Points on a hilly landscape, in no order, each with its height.
A ball rolls from a point to the lowest of its 2 nearest points, and stops where none of them is lower. Distance is the straight distance between rows; heights are no part of it.
j_115 height 41.2: [  2   2 -19 -11  -4  12   1  17 -11  -3  10   7 -17  -2   4  16   8  -6
  -8  14  -7  14  10 -23  -5 -15   4]
j_143 height 15.4: [ -4   0  10  -8  -7  -1 -11 -10 -11  -5 -27   1  -1   8  -8  -6   4 -12
   4  15   2  11   3 -20  -7 -16  26]
j_465 height 64.8: [  9  -8 -10  -3  -6  11   1   2   4  14  33   3  -7   2 -12 -12  12   3
  -7 -25   5  -1   5  13   0  12 -13]
j_889 height 24.3: [  0 -11 -10  17   6  -8   6  22  34   4   6  -9   5  -1  -9   7  -7   2
  13  12 -19  -7 -20   7  14   8 -12]
j_684 height 41.3: [ 10   1  -6   7  -7   4   6  15 -14  -1  26  21 -15 -21  23  19  -1  10
 -15  -4  -7   7  14   2   3  -5 -11]
j_234 height 25.9: [ -1   1   4   4   2 -10  16  -4   3   5   3  15  -4  -3  19  11 -15   9
  -9  -5   1 -10 -17  15  -8  -3 -15]
j_384 height 31.4: [ 5 -5 -5  3  8 -2  9  9 -1  1  1 -4  3  3  6  1 -7 12  6  1  0 -2 -7  5
  7  4 -5]
j_53 height 67.4: [ -7  11   7   9 -22  -7   3 -12  -7  11  25   4 -14 -18 -11   9  21 -13
 -23 -21   1   9   6  10 -18   5 -12]
j_80 height 45.2: [  6   3  14  15  -5  -3   1 -15 -16 -11   0   5   8 -19  11   5  -6   3
 -10 -12   8   0   5   8  -6   4   6]
j_173 height 57.1: [ 16  -7  -7 -13  10   9  12   3  -2   5   6 -10   8  23  -8 -24 -13  21
   8 -13   7  -3   7  11  11  14  -6]
j_891 height 35.2: [ -4  19  -9  14 -11 -10  18 -15 -11   0 -14 -10   3  -9  -8  -5 -13 -15
  -5  20   0  11  -3 -12 -18  -8  17]
j_278 height 43.6: [  2  -5   2  -7  14  -2  -5   6  13  -2 -28 -14  15  25   0 -12 -12   3
  18  18   2  -3 -17   2   9   2   1]
j_435 height 54.5: [  8  -1  -3 -16  10  19 -16  -6   2   3  12  -4   9  12 -10 -11   7   9
  11 -18   5  -9  25  -6  17  13  -6]
j_262 height 24.1: [  3  -1 -14 -11  14   9  -9  20  -6 -13  -4  11   4  -6  14  21  -8  12
  12  22 -18  -8  16 -17  18 -12   3]
j_426 height 52.5: [  3  -7  12  -3   6  -4  11 -10   6   7 -11 -14  11  23  -5 -20 -10   8
   6 -15  17  -6 -16  24  -1  16  -1]
j_178 height 5.0: [  5 -16  -6   9   2  -2   9  23  16   0   6  21  -3  -8  10  15 -13  20
   7   0 -16 -18  -3   9  12   4 -25]
j_790 height 22.0: [  0 -12   3 -13   8   0 -18   2   7  -4 -19  24   0  -5  18  18  -2  18
   2  -8  -6 -21   2  -2   7   1 -13]
j_879 height 27.1: [-12   8   1  21   8 -12  -4   4  13  -1   2 -25   4  -8  -5   5  10 -16
   5  15  -9   4 -18   5   8   4   9]
j_83 height 28.9: [ -8  -3   2  -8   3  -2 -11   2   1  -5 -11  14  -9  -7  14  18  10  -5
  -3   4  -3  -6  -5  -7  -3  -8   4]
j_911 height 35.5: [  2   4   1   5   5  -6  21  -2  -9  -7  -6   8   3  -5  21   7 -19   7
  -1   7   3  -1  -9   0  -6  -7   2]
j_385 height 57.0: [-17   3   0   3   2  -9  13   6  19  18   3   5 -14  10  -1  -1   2 -17
  -7   9  -6  -3 -30   8 -10 -10  -9]
j_212 height 29.3: [  5 -14   5  -3   9   5  -5   3  20  -2 -10  -1  14  12  -9  -4 -14  19
  14 -17  -1 -23   6   7  22  16 -19]
j_720 height 26.8: [ -9  19  -2   8 -17 -10   0 -17 -19   8  -9  -5   1 -14 -19  -1  14 -22
  -4  18  -7  19   9 -17 -19 -11  22]
j_492 height 40.5: [ -6 -15  10 -17  10  -7 -12   2  21   2 -38  10   4  18   9   4  -8  10
  13   2   0 -20 -16   3   6   1 -10]
j_155 height 35.4: [-18  11   0  15   2 -16  11 -10   1  -5 -22  -5   0 -15   6   5 -12 -17
  -9  23  -5  -4 -19  -6 -14 -11  10]
j_729 height 41.1: [  9   0   6  13  -5   5 -10   1 -16  -7  18   8  -1 -29  17  14   4  10
 -12 -14   0   5  18   7   6   8  -4]
j_263 height 55.4: [  1  -4   1 -14   2  20 -21  -7  21  11  18   4  11  16 -14  -5  15   3
  17 -20  -1 -14  24  -7  21  13 -13]
j_607 height 48.1: [ -9   1   6  -1  -1  -4  13  -2  14  18  -2  -9  -5  28 -11 -24  -1 -10
  -1  -3  10   5 -24  16  -8   1  -6]
j_609 height 26.1: [ -7  -8   3  -8   8  -5 -20   2   4  -9 -18  20  -3 -12  22  26   6   7
   2   3  -7 -14  -4  -7   2  -6   1]
j_209 height 31.9: [-14   1  11  -8  -4  -5  -6  -7  -4  -2 -15   7 -11  -1   1   4  11 -14
  -4   2  -1   2  -4  -9 -10  -8   7]
j_522 height 56.1: [  0  -2  -3  -9   3  18 -19  -2  29  11  20  -7  12  24 -23 -19  15  -4
  18 -11  -5  -7  15  -2  20  12 -12]
j_636 height 24.0: [-14  -4  -4  -5  -4   3 -21   9  23  16   9  -5  -1  15 -19 -20  22 -17
   6  -2  -3   1  -8   5   9  -3  -9]
j_753 height 39.3: [ 11  -1 -10  -4   1  15  -4  14 -16  -2  21  21 -10 -17  17  12   0  17
  -9  -5  -7   0  25  -4  10  -3 -10]
j_260 height 33.7: [ -5   2   0  22   6  -7 -14   3   8  -5  15 -27   7 -24  -8   8  20  -5
   4  -3  -4   3  -1   6  15  14   9]
j_976 height 43.4: [-14  12   5  -5 -12 -11  25 -14   4  14  -5  -9  -7  14 -12 -20  -8 -15
 -14  -2  10   6 -14  13 -23   0  -6]
j_771 height 36.9: [ -4   7  -8 -10 -10   4   3   7  -9  -2 -10   5 -11   6  -3   9   8 -16
  -3  25  -6  20   4 -25 -15 -18  17]
j_65 height 31.8: [  1  -5  -8 -30  -5  18 -13   1 -16  -7  -8  17 -15   7   2   6   6   0
  -6   2   1   5  24 -24 -11 -13  13]
j_882 height 28.0: [  0   5 -15 -11  11   7 -20  13  16  -7  -9 -14   7  24  -7  -7   1  -8
  18  29 -13   3  -5  -8  17 -13   0]
j_765 height 35.6: [  6  -8 -15  -3   7   3   7  17  12   9   7   1  -2  12  -2  -3  -5   6
   7   6  -7  -5 -12   1   8   2 -11]
j_157 height 36.0: [ -9   6   7  26   5  -9 -11  -3   1  -9   8 -12   5 -30   4  18  14  -7
  -3  -3  -5  -2  -4   4   6   9   4]
j_473 height 37.8: [ -1   4  11  28   1  -6  -8  -4 -10 -12   7   0   8 -36  15  19   4   5
  -9  -7  -4   0   4   6   5   8   5]
j_364 height 13.6: [  3 -13   3   8   2  -6  -2   9  12   1  -4  19   3 -11  14  18  -9  21
   3 -11  -8 -19  -6  13  10   6 -23]
j_397 height 12.0: [ 12  -1  -3  12  -4  11  -7  -8 -21 -12  12 -23   7 -17 -13 -10  10   0
   2  -4   9  16  24 -11   5   9  22]
j_967 height 27.8: [  1  -4   7  -5   3  -8  23 -10   5   8  -4   2   3  18   8  -8 -20  12
   0  -9  14  -9 -21  22  -9   4 -11]
j_117 height 45.5: [ 11   6   0  20  -9   1  12   1 -12  -3  34 -12  -3 -22   0  -3   6  10
 -14 -19   3  17  14  13   1  11   2]
j_347 height 16.1: [  3  -1  -3 -14  13  10 -23   0   4  -8 -10  -7  15   7  -2   1   1   2
  15   7  -5  -8  14 -11  19   3   4]
j_439 height 29.2: [ -9   8  -1  11  15 -11  10   7  16   0 -16 -18   8  12   5   1 -12  -7
  11  29  -6   2 -29   1   3  -5   5]
j_730 height 39.9: [  2  14   2  26  -2  -5  19 -11  -7  -8  14 -30  10 -18 -13 -11   1   0
  -6  -9   7  16   2   8  -2  13  19]
j_168 height 45.1: [ 16  -4  18 -16 -13   2  -1 -15 -17  -5   1  23  -3  -5  18   3  -8  12
 -15 -25  16   1  11   7 -15   0  -6]
j_57 height 5.8: [ 14 -10   5  -6   5   2   4   5  -9  -6  -8  15   8   2  17   2 -18  29
   5  -9   4 -12  10  13  10   7 -13]
j_169 height 56.9: [  4  -4  -6  -2   5  11 -13   0  24  13  17 -17  12  18 -26 -26  11   1
  10 -13  -2  -5   6   9  16  18  -9]
j_177 height 40.0: [ -5  -4  11 -32 -13  -6  11  -9  -2  11  -8  20 -22  24   2  -8   0  -4
 -11 -13  10   4  -6   2 -26 -10  -8]
j_750 height 48.6: [ -9   4  16   9   0 -11   0 -17  -1  -3  -7   6  -1 -15  11   9   2  -2
 -12 -12   3 -13  -9  13 -10   3  -5]
j_228 height 20.0: [  6  -3 -14 -14   9  12  -5  14 -15 -13  -5  10  -1  -2  13  13  -6   7
   4  18  -6  -1  12 -22   7 -13  12]
j_678 height 34.9: [ 10  -2 -11 -24  -8  22  -4   5 -24  -9   4  21 -13  -2   8  11  -1   7
 -10   0   1   9  28 -21  -9 -13   6]
j_941 height 26.5: [ -9  -8 -12  -5  -5  10 -14  12  26  18  26   5  -2   8 -19 -17  23 -18
   1  -6  -7  -2  -5   5   5   7 -14]
j_859 height 52.7: [  1   0  -9  16   9  -9  27  13  12   8  11  -7   0   2   5   2 -13  10
   6   9  -8   0 -20  11   4   2  -8]
j_272 height 44.6: [  2  -1 -15  18  -3  -1   8  17   4   8  35   4 -13 -17   2  12  12   1
  -7  -3 -11   5  -6   3   3   2 -10]
j_300 height 24.7: [-10 -12  11   2   2 -11 -13  -4  19   9 -10  12   2  -3   3   8  11   3
   3 -16   0 -20 -16  15   2   9 -14]
j_994 height 50.8: [  3  -3 -10  22   2 -11  30  15  13   9  27   5  -3 -10   7   4 -10  13
  -2   2 -12  -1 -16  19   2   3 -13]
j_679 height 46.2: [  0  -6 -18   5   2   1   1  18  11  10  22   6  -9  -6  -1  11  10  -3
   0   5 -11  -4 -10   0   6   0 -11]
j_571 height 46.6: [ -2   5  -3  12  -5  -6  19   1   2   7  22   0 -10  -5   1   4   0  -2
 -13  -9   1   2 -14  12  -9   1  -9]
j_586 height 38.1: [  2 -11   3 -11  12  -3   2   4   9   0 -27   5   6  16  11   3 -14  12
  12   8   2 -11 -15   3   4   1  -6]
j_37 height 37.2: [ 10  -2  -7 -10  -3  15  -6   7 -24 -10   9  22 -11 -15  18  16   0  12
 -10  -3  -1   5  25 -13   0 -10   1]
j_471 height 58.7: [ 17  -6  -8  -7  14   9  12  10  -4   0  11  -7   6  15  -4 -18 -11  24
  12  -4  -3  -4  19   4  18   9  -8]
j_396 height 32.7: [-24  15   6  13   1 -12   2   3  15   7  -4 -24  -1  13 -15 -17   6 -24
   0  18  -3  13 -24   4  -3  -9   3]
j_132 height 49.1: [ -3  -2  -4 -26   8  11 -18   5   8   5 -12   1  -2  26  -6 -15   6  -4
   6   3   3  -3   3  -6   6  -6  -2]
j_839 height 39.2: [ -1   5 -11 -17 -11   6   8  10 -10   2   1  11 -19   6   1  12   8 -10
 -10  11  -4  17   5 -19 -18 -16   4]
j_366 height 66.8: [ -2   7  10  -7 -26  -6   6 -15  -6  14  21  11 -17  -6  -9   1  16  -8
 -22 -25   8   7   5  12 -26   2 -15]
j_478 height 19.9: [  3 -12   2  -2   1  -2  -9   1  10   6  -2  16   2  -4   6   9   2  13
   1 -19   0 -19  -5  12   6   9 -19]
j_495 height 27.3: [ -8  10   5  24  -1  -6  -8  -6  -5 -10   6 -26   6 -22 -12   5  17 -19
   2   8  -2  12   1  -6   2   5  20]
j_78 height 29.5: [-16  11  11  10   5  -7   2  -1  10   1 -16 -26   8  22 -14 -25   0 -16
   8  17   6  13 -21   5  -3  -5  10]
j_546 height 34.7: [ 10  -4   0 -12  -3   5   9   1 -14  -3   2  13  -6   4  13   4  -6   9
  -5  -9   9   2   3   0  -7  -4  -4]
j_646 height 30.7: [ -2   6   0  20   2  -2  -5  -1   1  -6  12 -33   5 -13 -13  -5  16 -11
   2  -1   2  13  -2   3   7  12  16]
j_359 height 31.1: [ -4  11  14  11 -14  -8   8 -23 -11  -3   3 -14   5 -11 -13  -9   5  -8
 -13 -16  12   7   5  13 -16  12   7]
j_867 height 27.9: [ -4  -4  -6  12   9  -9  -7  17  27   0  -8 -16   8   5  -4   9  -3  -4
  16  19 -15  -5 -21   4  17   2  -6]
j_201 height 54.4: [ -5   2 -11  10  11  -8  21  16  19  11   3  -5  -3  11   4   4 -12  -2
   5  20 -11  -1 -31   4   2  -5  -7]
j_827 height 34.2: [  1  -5   5  -4  10  -6  15  -3   6   6 -16   2   4  16  11  -2 -14   9
   5   0   7  -8 -20  11  -3   1  -6]
j_43 height 21.6: [  6   1 -11 -18  13  16 -14   7  -3  -2   0  -5   4  12  -3  -5   2   0
  10   9  -2   0  14 -15  12  -3   5]
j_885 height 21.3: [-18  -6   3 -12  -2  -3 -23   7  18  14  -4   5  -9  14  -9 -11  20 -16
   2  -4  -1   1 -12   0   3  -8  -7]
j_165 height 35.8: [ -3  16   5   0 -23 -13  18 -16  -5   8  16  -3  -6  -7  -7  -5  -4  -5
 -24 -16  11   5   0  17 -27   5 -11]
j_835 height 60.0: [  1  -1 -11   1   0  11 -14   6   0   3  22  -8  -7  -9  -8   2  17  -5
  -1  -7   0   2  11  -5   8   4  -2]
j_936 height 16.4: [  8 -13   4 -14   7   3  -6   5   2  -4 -17  22   5   3  16  11 -15  27
   5 -10  -1 -22   7   5   9   4 -18]
j_344 height 44.3: [-10   4   1   1  -6  -6   9  -1   4  11   8   4 -16   2  -3   4   9 -13
 -10  -5   1   1 -12   5 -13  -5  -7]
j_353 height 50.9: [ 12  -9  18  -9 -10   4  -8 -24 -22  -8 -16   4   7   1  -4 -12   1   3
   0 -19  20   1  14  -1  -9   3  14]
j_948 height 22.1: [ -3  10   6   4 -13  -5  -5 -15 -18  -1 -18   0  -1  -6 -10   3   8 -15
   1  18  -1  15  10 -23 -13 -14  26]
j_540 height 48.9: [ 16  -6  14   6 -10   5 -10 -23 -28 -12 -11   0   9 -11  -4  -4  -1   4
   1 -13  18   3  18  -7  -4  -1  21]
j_236 height 24.9: [  4 -18   5   0   1   2  -7   2  20   3  -5  12  10   1  -3   1  -6  19
   5 -24   0 -25  -2  14  13  16 -24]
j_265 height 31.2: [  0   4   5   1   0  -9  20  -4  -7  -3  -3  21  -5  -7  30  14 -23   9
 -12   2   2  -5 -10   6 -13 -10  -9]
j_624 height 27.0: [-10  12   4  12 -18 -18   8 -24 -10  -1 -13   0   0 -25  -1  -1  -8 -10
 -20   1   5  -3  -3   7 -24  -1   2]
j_508 height 13.5: [  5  -7  -6  16   7  -9  14  22   8   0   5   8   0 -10  13  16 -12  20
   8  10 -15  -9  -5   8  13   2 -15]
j_488 height 43.2: [  4  14   2  28  -7  -6  19  -5  -7  -6  27 -19   3 -24  -3  -2   2   3
 -14 -12   1  16   5  11  -3  11   9]
j_972 height 44.4: [  5   7   4  19  -2  -4   4 -15 -17  -9 -17 -15  10  -6  -8  -2  -8  -9
   5  15   6   7   1 -16  -1  -6  29]
j_116 height 55.8: [ -7   3 -11   7   4  -5  26  11  18  18  13   4 -11  12   2   0  -7  -9
  -5  13  -6   1 -30   7  -9  -7 -10]
j_109 height 40.9: [  6 -10   3  -2  16  -2   3   6   4  -6 -25  -8  16  12   6  -3 -19  14
  18   9   1  -9  -9   3  12   7   0]
j_671 height 52.0: [  4  -2   6 -28  13  18 -25 -11  -2  -5 -17   0  14  21  -4 -15   2   4
  14  -7   8 -10  22 -11  12   3   8]
j_434 height 41.8: [  0   1   2 -13 -12   0  10  -6  -6   8   5   8 -16   8  -2   0   7  -7
 -10 -11  10   6  -2   3 -17  -3  -7]
j_247 height 60.6: [  1   4 -14  -6  -1  16 -19   8  -6  -3  21 -10 -10 -12  -7   5  17 -11
   1   4  -3   9  21 -18   8  -2   4]
j_151 height 39.4: [  3   8  -9   6   2  -2  23   5 -12  -7  -2   0  -3  -1  11   5 -12  -3
   0  15   1  10  -5 -11  -7  -9  10]
j_222 height 32.8: [-16   8   2  10  13 -14  11  -1   9  -1 -21  -5   2  -2  11   8 -12 -11
   0  25  -5  -6 -25  -1  -4  -8   5]
j_951 height 30.4: [  3  -7  -5  -1  13   4  -9  16  20 -12  -4  -1  10   4  -3  15 -13  10
  21   8 -18 -18  14 -11  31   1 -13]
j_758 height 18.3: [ -5   8   0   7   0   0  -2   3   0  -3  -5 -23   2   9  -9 -11   6 -19
   5  19   2  18  -8  -8  -1  -4  14]
j_346 height 47.1: [ 16  -6   7 -23 -11  13  -6 -10 -22  -6   2  19  -6   1   9  -2  -2  12
 -12 -24  17   2  22   0 -11   0  -3]
j_591 height 57.8: [  0  -7  -4  -1   5   4 -14   4  23   8   3 -13  11  12 -17 -12   7   1
  11  -7  -2 -11  -2   8  16  16  -9]
j_383 height 21.5: [ -9  10   9  10 -11 -12   4 -22 -12  -6 -17   7   0 -20   2   6  -4 -11
 -11   5  -1  -2   0  -7 -19  -8  12]
j_844 height 43.8: [  9 -11   0   2  15  -1   5   9   6  -8 -14 -15  16   8  -3  -8 -19  22
  17   0  -2 -10   3   7  20  15  -5]
j_556 height 7.8: [-11   0  13   2   0  -8 -14  -8  -4  -9 -26  -2   1  -5  -1   3   5 -17
   6  17  -2   3  -4 -15  -3 -13  23]
j_846 height 39.6: [  8  10  11  -4 -22  -4  12 -18 -15   4  16  -2  -2  -3  -6  -6   1  -1
 -18 -23  16  12  10  13 -25   9  -5]
j_39 height 30.5: [ 12  -5  -5  -3   2   5   8  10 -19  -7   5  12  -2  -7  19   4 -10  17
  -3  -1   3   1  10   1   4  -3  -2]
j_134 height 62.2: [  6  -8 -11  -9   6  11  -2  19   5   2  10  29  -3  -1  10  17  -7  21
   4   0 -16 -17  16  -6  15  -3 -20]
j_96 height 48.8: [  4   6  -4  22  -2  -9  24   6   2   5  30   1  -6 -15   9   5  -6  10
 -11  -7  -5   4  -9  17   0   5  -7]
j_990 height 25.2: [  0   5 -15 -16  12  14 -23  10  10  -6   0  -5   2  14  -3   3   3  -7
  14  21 -12   1  11 -16  19 -11   4]
j_433 height 43.0: [ 14   1   4  11  -8   3   6   1 -17  -6  20   2   0 -17  12   3  -1  12
 -11 -15   6  10  14  10   2   7  -3]
j_774 height 18.1: [ 15  -4   8   9   2  -3   9   3 -13  -6   2   6  10  -9  21   0 -16  26
   2  -9   4  -3   9  19   9  11  -4]
j_87 height 31.6: [ -8  15   5   4 -19 -16  14 -19  -6   4   1   1  -5 -18   1   1  -5  -7
 -25  -7   5   1  -2  11 -28   1  -9]
j_36 height 17.4: [  1  -8   7   1   1 -10  15  -3  12  12   3  13   0   6   7   3 -11  10
  -1 -14   5 -13 -21  24  -6   5 -18]
j_289 height 64.0: [ 10  -8 -16   2   1  10   3  12   5   9  34   6  -5  -5  -7  -5   6  10
  -2 -13  -8  -3   8   7   7   9 -14]
j_595 height 38.2: [-18  13   2   9  -2 -12  16 -10   3   3 -14  -9  -3  -3  -2  -6  -7 -18
 -11  12   0   1 -16   2 -15  -5   3]
j_778 height 28.3: [  1  -8   4 -22  -8   9 -13  -8 -15  -7 -13  18 -10   0   3   4   8   1
  -6  -5   7   2  16 -14 -12  -8  11]
j_555 height 46.7: [  8   2  10  13  -8  -1  -7 -19 -23  -9 -14  -8   8 -10 -11   0   2  -5
   4   1  11   7  11 -15  -2  -4  27]
j_491 height 4.9: [  6  -7  -4 -14  -3  10 -13  -2 -18 -12 -22  11  -5   4   4   8  -4  -1
   3  17   0   3  12 -29  -3 -19  28]
j_141 height 24.8: [ -4  10   3   8   4  -1  12  -4   1  -1 -11 -23   7  17  -9 -20  -5 -13
   4  14   8  15 -14  -1  -5   0  15]
j_898 height 13.8: [-10  -2   9  -2   6  -6 -24  -2   4  -7 -21  -6   6  -2   1   2  11 -14
  10  11   0  -1  -5  -6   7  -5  14]
j_910 height 49.0: [ 12  -7   6 -26  -1  20 -18 -15 -19  -9  -6  16   0   2   5  -7   3  12
  -3 -22  15  -9  28  -7  -2   1   3]
j_893 height 25.6: [ 10  -2  -4  11   6  -2  12  11 -12  -8   5   3   4  -9  18   4 -12  20
   4   4  -3   1   6   7  10   3  -2]
j_203 height 47.5: [  4   2  -8 -24  12  14 -12   9   9   2 -14  -9   4  41  -9 -26  -2  -2
  12  16   4   4  -4  -7   6 -10  -1]
j_154 height 31.7: [ -8  20  -6   7 -12 -10  11 -12 -10   6 -21  -9   2   2 -15  -9  -4 -22
  -2  28  -4  19  -2 -19 -18 -16  22]
j_647 height 53.2: [  2   0   5 -25  10  21 -25 -12   3   4  -2  -6  11  25 -12 -22  12   0
  13 -16  11  -7  23  -6  12  10  -1]
j_275 height 31.5: [ 10  13  10  21 -19  -4   2 -29 -25  -5   4  -8  11 -23 -12  -2   2  -1
 -11 -11  10  13  17   1 -13   7  17]
j_620 height 45.7: [  2   1  -3 -11   9   5  -2   9   7   1 -19 -14   7  33  -2 -22  -7  -2
  13  19   6   6 -17  -1   2  -6   3]
j_330 height 21.4: [  8   4  -7  23  -1   5  -1   2 -15 -14  21 -26   6 -27  -7   1  13  -1
   1   2  -2  20  17 -11   7   6  21]
j_725 height 61.6: [  5  -5  -9 -12   7  11 -11   9  -3  -1   5  18  -2  -3  10  13   0  15
   1  -5  -6 -11  13  -6  10  -2 -10]
j_194 height 23.1: [  5  -3   8  -8 -13   3 -11 -13 -20 -11 -14  24 -11 -13  10  17   4   3
  -9   0   2   5  17 -17 -15 -13  17]
j_519 height 20.2: [ 10   2   4  10 -12  10 -11 -12 -21 -10  13 -13   3 -21 -10  -3  16  -1
  -5 -15  11  14  24  -3  -4  10  13]
j_960 height 38.4: [ -4  15 -10  15   0  -6  23  -2  -6  -6  -7 -10   2  -4   1   1 -15 -13
  -2  23  -2  11  -9 -13 -10  -9  15]
j_93 height 32.0: [  4  -4 -15 -16   5  12  -1  14  10  13   7   5  -8  23  -6  -9   2  -3
   3   6  -2  -1  -6  -5   4  -3  -9]
j_590 height 38.7: [  5  -1   2 -20  -9   1  15  -3  -8   3  -3  17 -15  14  10   1  -6   1
 -10  -8  12   3  -4   0 -19  -9  -6]
j_399 height 41.6: [  0   9   0  19   6  -7  15 -10  -9  -9 -14 -11  11  -7   4  -3 -19  -5
   3  16   4   2  -9 -10  -3  -6  22]
j_121 height 62.7: [  7 -13 -15  -7   4  11   4  19  17   7  19  25   0   1  -1   7  -4  13
   5  -4 -16 -17   6   0  12   4 -26]
j_422 height 46.1: [-10   2  10 -12  -5  -6  13  -7   4  15  -7  -1 -11  24  -7 -17   1 -13
  -6  -7  10   5 -15  10 -16  -4  -5]
j_874 height 60.8: [  9  -2 -15  -9  12  11  -2  14  -1   1  13   4   0   5   0   2  -4  15
   8   1 -10  -6  16  -8  17   2  -9]
j_445 height 47.0: [  0   7  15  16  -4  -8   4 -12  -6  -3   8   6   1 -22  15  11  -6   5
 -17 -15   2  -3  -3  17  -7   6  -6]
j_964 height 26.2: [  3   7  10   6 -19   0  -2 -19 -18  -3   9  -5   1 -15 -10   0  15  -7
 -11 -17  11  12  15   3 -16   9   7]
j_880 height 42.6: [  3   3 -23 -12   3  16  -2  22 -15  -7  17  14 -15  -8  12  19   2   4
  -5  15 -11   6  18 -23   5 -16   2]
j_963 height 42.5: [  2   3  11  10   2  -5  11 -13 -10  -8  -5  -6  10  -4   7  -4 -11   4
  -2  -8  11   0  -5   9  -6   6   8]
j_125 height 19.6: [  2 -13 -10  12   9  -6   4  24  20  -2   1  -1   2  -4   1  15 -12  12
  13  12 -19 -12  -8   1  19   4 -15]
j_873 height 32.6: [  2 -11  -1  -1  11   4  -3  12  24  -7  -6  -3  12  11  -7   3 -15  13
  17  -2 -11 -20   6  -3  26  11 -17]
j_939 height 30.2: [-10   0   1  17  10 -13  -2   7  22   5  -4 -15   5  -2  -2   9   3  -6
   8  10  -7  -6 -24  10   8   6  -3]
j_908 height 26.0: [  1   5   2  26  -4   0 -11  -6 -14 -14  11 -20   6 -32  -7  11  15 -11
   0   2   0  12  12 -11   4   6  20]
j_390 height 50.1: [ -8  -5  18  -3   0  -7 -14 -14  -2  -3 -13   7  -3  -7   7   4  13  -3
  -2 -19   9 -10  -2   8  -5   5   0]
j_176 height 29.0: [ -1  -6 -15 -13   1  14 -10  12  19  17  20   8  -5  17 -15 -14  13  -9
   3  -1  -6  -5  -1  -2   6   0 -13]
j_744 height 54.9: [ 13  -9   3 -10   6   4   7  -5   0   4  -5 -14  13  21  -7 -23 -12  19
   8 -19  15  -6  -2  19   7  19  -3]
j_394 height 42.4: [ 13   5  19  -9 -22  -2   1 -21 -18  -1   9  11  -1  -8   4  -2  -1   3
 -18 -26  17   8  15   9 -23   5  -4]
j_425 height 50.5: [ 10  -8   5 -27   8  19 -19 -13 -15 -10 -15  12   7  10   2  -9  -1  10
   5  -9  11 -10  24 -13   4  -1  10]
j_513 height 13.9: [  5  -2 -13 -19   3  20 -16   7 -16 -12  -6   7  -4   1   2   9   0  -3
   4  18  -3   5  22 -29   2 -16  22]
j_943 height 35.0: [-14  -1   4 -17  -5  -5   2   1   3   7 -11  17 -21  11   6   6   8 -10
  -9   3  -3   3 -10  -7 -16 -14   0]
j_388 height 27.6: [  7  -2  -9  -5  18   5  -6  17   2 -16  -2  -2  10   0   5  12 -13  14
  21  18 -19  -9  21 -14  28  -1  -2]
j_779 height 42.9: [  9  -4 -13  13  -5   2  10  19  -3   7  36  17 -12 -18  13  12   3  11
 -10  -5 -12   2   3   8   5   0 -16]
j_463 height 58.6: [ -3  -5  -1  -4   7  -1 -20   4  12   3  -4  -7   5   2  -5   0  10  -2
   9  -1  -1 -10  -3   2  12   6  -5]
j_257 height 28.7: [ -2   6 -13   2  10  -1  -8  17  12  -6  -7 -19   3  13  -1  -1   1 -13
  14  33 -10  11 -16  -7  11 -13   7]
j_900 height 39.5: [  6  -2   4  22   4  -1 -14   6 -10  -9  10   4   6 -35  19  20   5  15
  -4  -6  -8  -1  16   6  15  10  -4]
j_56 height 65.4: [  1 -12  -3  -9 -14   7  -3   0   9  18  29  15 -10   5 -12 -12  17  -5
 -10 -29   9  -7  -1  19  -7  11 -17]
j_95 height 23.8: [-13   9   0  17   1  -7 -12   6   5  -7   5 -26   1  -9  -8   5  16 -26
   5  20  -7  15  -8  -6   6  -4  15]
j_592 height 18.0: [-20  -4   6  -6   3  -8 -24   5  15   4 -13  -1  -2   2  -1   2  18 -16
   7   6  -5  -2 -11  -1   8  -7   0]
j_572 height 24.2: [ -8  14   1  11 -10  -4   5  -6  -9   0  -3 -16   1  -4 -15  -5  10 -22
  -1  15  -1  19   2 -11 -12  -2  17]
j_191 height 63.3: [  7 -11 -15   4   5   8   5  19  19   5  25   9   3  -3  -9  -1  -1  14
   7  -5 -18 -12   9   4  16  11 -20]
j_974 height 51.4: [ -3  -8  19 -12  -4   0 -13 -18 -11  -5 -17   6   0   0   0  -7  10  -3
  -1 -19  15  -4   6   1  -8   3   7]
j_914 height 35.9: [  3  11  12  18  -6  -5  14 -21  -9  -9   6 -22  13 -12 -11 -13  -4   2
  -8 -17  15   7  -1  16  -5  16  16]
j_254 height 39.0: [ -3   3   7   3   6  -6  16 -12  -1  -1 -13  -8   7   9   4  -9 -14  -1
   0   0  12  -2 -16  10  -8   3   5]
j_248 height 50.3: [ -4  -2   9  -3   6  -2   2  -3  10  11 -10 -18   7  26 -12 -25   0  -3
   6  -5  14   2 -19  17   2   9   0]
j_957 height 60.1: [ 12  -4  -8  -7  16  12   3  13   8   0  14  -2   8  14  -7  -5 -10  18
  18   0 -12  -8  24  -8  24   8 -11]
j_565 height 15.5: [  8  -4   2 -13 -10   4  -4 -12 -22  -9 -23  21  -8   2   6  11  -5   4
  -2   9   3   5  13 -26 -16 -20  25]
j_637 height 25.0: [ -6  10  -5   9  10  -5   5   9  10  -4 -12 -22   6  19  -1 -11  -5 -15
  10  33  -3  14 -24  -5   2 -12  11]
j_734 height 37.4: [-16  -5   9 -26 -10  -8   2  -4   6  14  -7  25 -28  18   2  -3   8  -8
 -11 -11   1   2 -11   0 -20 -13  -8]
j_813 height 34.8: [-29  12  10  15   7 -18  -4   1  19   4 -12 -19   2   1  -5  -5   4 -25
   0  20  -9   1 -29   6   0 -10   2]
j_322 height 40.8: [-23  13   0   6 -10 -17  21 -12   7  11 -14 -17  -4   3 -12 -19 -11 -18
 -17   9   5   6 -20  13 -21  -3  -2]
j_171 height 15.2: [-13   5  16   5  -5 -14  -6 -21  -8  -9 -28   7  -2 -13   1   7  -1 -12
  -4  11  -2  -5  -3 -15 -13 -13  20]
j_549 height 28.8: [ -6  -8   6  12   7 -11   1   2  17   5  -4   0   5  -5   3  12   0   5
   6  -4  -4 -14 -20  15   5   9 -10]
j_31 height 59.2: [  0  -4  -5  -7   4   6 -12   5   0   2   3  -4  -4   2  -3   0  11  -4
   1  -3   2  -2   2  -3   7   1  -2]
j_847 height 34.6: [-10  14  -2  -5 -11  -5  10  -4  -7   4 -16   1  -6   7  -7  -1   3 -20
  -4  23  -4  18  -2 -18 -19 -17  14]
j_468 height 66.1: [  0  -3   3  -5 -21   0   8  -5   2  18  29  10 -17   4 -14  -6  16 -11
 -15 -27  10   4  -2  16 -17   5 -15]

Call two points neighbours if one is among the 2 nearest of the other. Go from one point of each pair to the other, from neighbour to neighbour, staying as low as possible. Name the highest point that can't be avoided.
j_95, j_397 -> j_495
j_491, j_758 -> j_813
j_95, j_178 -> j_939
j_57, j_491 -> j_765
j_491, j_95 -> j_873
j_36, j_154 -> j_151
j_637, j_347 -> j_257
j_556, j_758 -> j_720

Two balls start at each pair of points below. Name the first point that both come to, or write none.
j_116, j_272 -> none
j_957, j_169 -> none
j_974, j_671 -> none

Write out the way that a ball takes from each point below.
j_874 -> j_957 j_471 j_173 j_744 j_426 j_248 j_607 j_422 j_976 j_322 j_595 j_155 j_222 j_439 j_637
j_177 -> j_734 j_943 j_209 j_83 j_609 j_790 j_936 j_57
j_385 -> j_344 j_434 j_590 j_546 j_39 j_893 j_774 j_57
j_117 -> j_433 j_729 j_900 j_473 j_157 j_260 j_646 j_495 j_908 j_330 j_397
